Points, in no order, along strands that fork, close into loops and pass close to each other.
Two points are linked if the straight distance between their rows is under 18.1. Some points are linked to none.
z474: [  3   1  13 -25   0  10   7 -15]
z244: [  3 -11   1  -3 -21   5   0  23]
z508: [-1  8 18 -6 13 20 -9  6]
z649: [  1  -3  -9   0  -2  13 -14  11]
z670: [ -9   5  11   5   9  23 -24   6]
z94: [  0  15 -19  -6  14  -8 -17   2]
z658: [  0  11   9  -5   7  16 -10  11]
z208: [ -7 -14   5  17  -7  20  14  -9]
z308: [  6  10 -17  -5  16 -14 -15   3]
z607: [ -1 -18  -8   8 -12  14  -2  -3]
z973: [ -7   3  -2   8  -2 -15  23 -14]
z281: [ -8  -4  17 -16  -7  20  -4 -16]
z991: [ 12  -1  -7   9   1 -33  -5 -22]
z889: [ -6  16  14 -21  -9   1  14   6]
z874: [  4  -8 -10   2  -8   9 -11  12]
z663: [ -2 -28   9  14 -17  16   3  -1]
z936: [-7 -4  7 13 -9 11 26 -2]
z690: [ -2  16   7 -20  10   2   4  -8]
z631: [ -7  21  -7 -14  13  11  -7  -6]
z98: [ -7   9  -4  12   5 -15  20 -16]
z144: [ -6  16  12 -14 -13   7   6  16]
z16: [  2  22   3 -11  21 -16  -7   0]
z773: [  6   6  -2   2  19  15 -21  11]
z119: [ -5   5  -7  -1  -2  17 -17  11]
z887: [  0  16   2 -12  -3 -17  -2  15]
z108: [  8  -8  -2  -4 -14  -3   4  20]
z343: [  7  -5   0   9  10 -25   8 -21]
z7: [ -3 -19  -8  11 -11  17   0 -13]
z113: [-3  4  8 19 18  4 23  3]
z24: [ -7  22  -2 -18  12   3  -1  -7]
z463: [ -9  11  14 -16  -5  17   2   1]
z849: [ -8  -7  -1  16  -1  20  12 -11]
z99: [ -2 -25   6  10 -21  14  11   0]
z582: [ -6  -4  -7   8  -4   4  21 -16]
z465: [  1  22  -4 -10  17 -21 -14   1]
z633: [  9 -22  -2  11   6  12  -6   0]
z458: [  9  12   1  -6  25  -5 -13  10]
z902: [-12  11  -2  -1  -3  22 -18   5]
z599: [ -3  22   8 -17  -3 -19   6   9]
z226: [-6 13  9 -8 -2 14 -6  8]
z929: [  5   1   1  14  20 -18  13 -20]
z626: [  1  -9 -12  -3 -20 -21  11  -4]
z646: [  8   2  -1  11   7 -30   6 -26]
z346: [  6  -1  -2  -7 -11  -9   1  23]
z985: [-6  3 24 -8 10 23 -9 -4]
z447: [  3 -12 -14   3  -9   7  -3   2]
z911: [ 12 -12   8   5  -5 -27  17  -5]
z710: [ -1 -28   8  16 -11  16  -6   2]
z177: [ -1  -5  -6   5  -5 -10  22 -12]
z32: [  5  16   6 -11  26  -6  -7   3]
z355: [  7   3 -12  -1 -10 -35  -7  -4]
z770: [-10   7  -7  13  12  -3  20 -14]
z907: [  6  -4  -5  -8 -20 -26   7  12]
z3: [  1  -4 -12   0 -17 -27  10 -10]
z444: [ -2  12 -16  -6  11   4 -16   4]
z800: [  7 -16   4   0 -10 -21  18  -1]
z913: [-6  6  8 22 11  7 22 10]
z151: [ -7  19  10 -21  -5 -10  10   5]
z741: [  4  -2   1  11  18  -9  17 -15]
z723: [-17  11   4  -3   1  26 -18  -3]
z758: [  0 -20   4  13  -6  18 -22   6]
z267: [  7 -11  -7   9  14  -7  11 -16]
z427: [  2   3   3   3  16  21 -23   8]
z851: [ -5   9  11 -11 -17   7   2  23]
z899: [  0 -28   5  19  -6  18 -13   2]
z538: [ -6   0  -5  11   5   7  21 -12]
z572: [  7 -19   0   1 -11  -8  20   1]
z523: [ -8   2  17 -17 -10  20   2 -10]
z945: [ -3  12   8 -23   5   1   7 -15]
z456: [  1  12  -5 -10  -9 -20  -2  15]
z700: [  3   0 -15  -1 -17 -35  -1  -8]
z174: [ 12  -8 -13   0   9 -15  -6  -1]
z46: [ -7  19  -7  -9  10  12 -12   1]
z14: [ 11 -12  -1  -3 -16 -27  13   5]
z467: [  9   3 -12   0  15 -17 -15   3]
z642: [ 10 -12   9   2  -6   7  -7  22]
z964: [  8   7  -3  -3  22   6 -16  11]
z552: [-15   2  18  -9  -3  27 -11 -15]
z441: [11 -4 -6 -1  4 -4 -7 15]
z49: [ 13   2  -7   4  -5 -35  -8 -14]
z135: [ -6 -11   6  12  -3  21 -28  11]
z418: [ -5 -21  -6  17  -5  23  -5 -15]
z419: [  0   0   6  -4 -20   8  -3  26]
z767: [  3 -12 -17   6   3   6   6 -14]
z298: [  8 -20   1   1 -18   1  13   6]
z70: [-17   8  11  -7   2  25 -12 -11]
z133: [-2  4  3 19 24  4 19 -4]
z788: [  3 -22   1   5 -22   8  15   3]
z328: [  6  14  -8  -4   2 -31 -15   2]
z583: [  1 -14 -14   0 -24   2   7   4]
z192: [ -1   5   0  15  27  -1  16 -11]
z370: [  2  20  -6  -8   9 -26 -13   3]
z939: [-10  -1   9   9   3  20 -27  10]
z225: [  0   8  -7 -10 -17 -22   1  16]
z893: [ 14 -13 -12   4  11 -12   3  -8]

How many points has the smallest loop of links through each point below? Write none if it is on no loop.
z973 | 6
z49 | none
z874 | none

A fork is a point with three links, a tip a point with one. Leave the first point through the second and follow the links. Name the first fork or tip that comes.
z851; z419 | z346
z444; z46 | z474
z788; z298 | z800
z458; z32 | z328
z343; z646 | z626
z174; z893 | z741
z902; z119 | z418
z523; z463 | z985
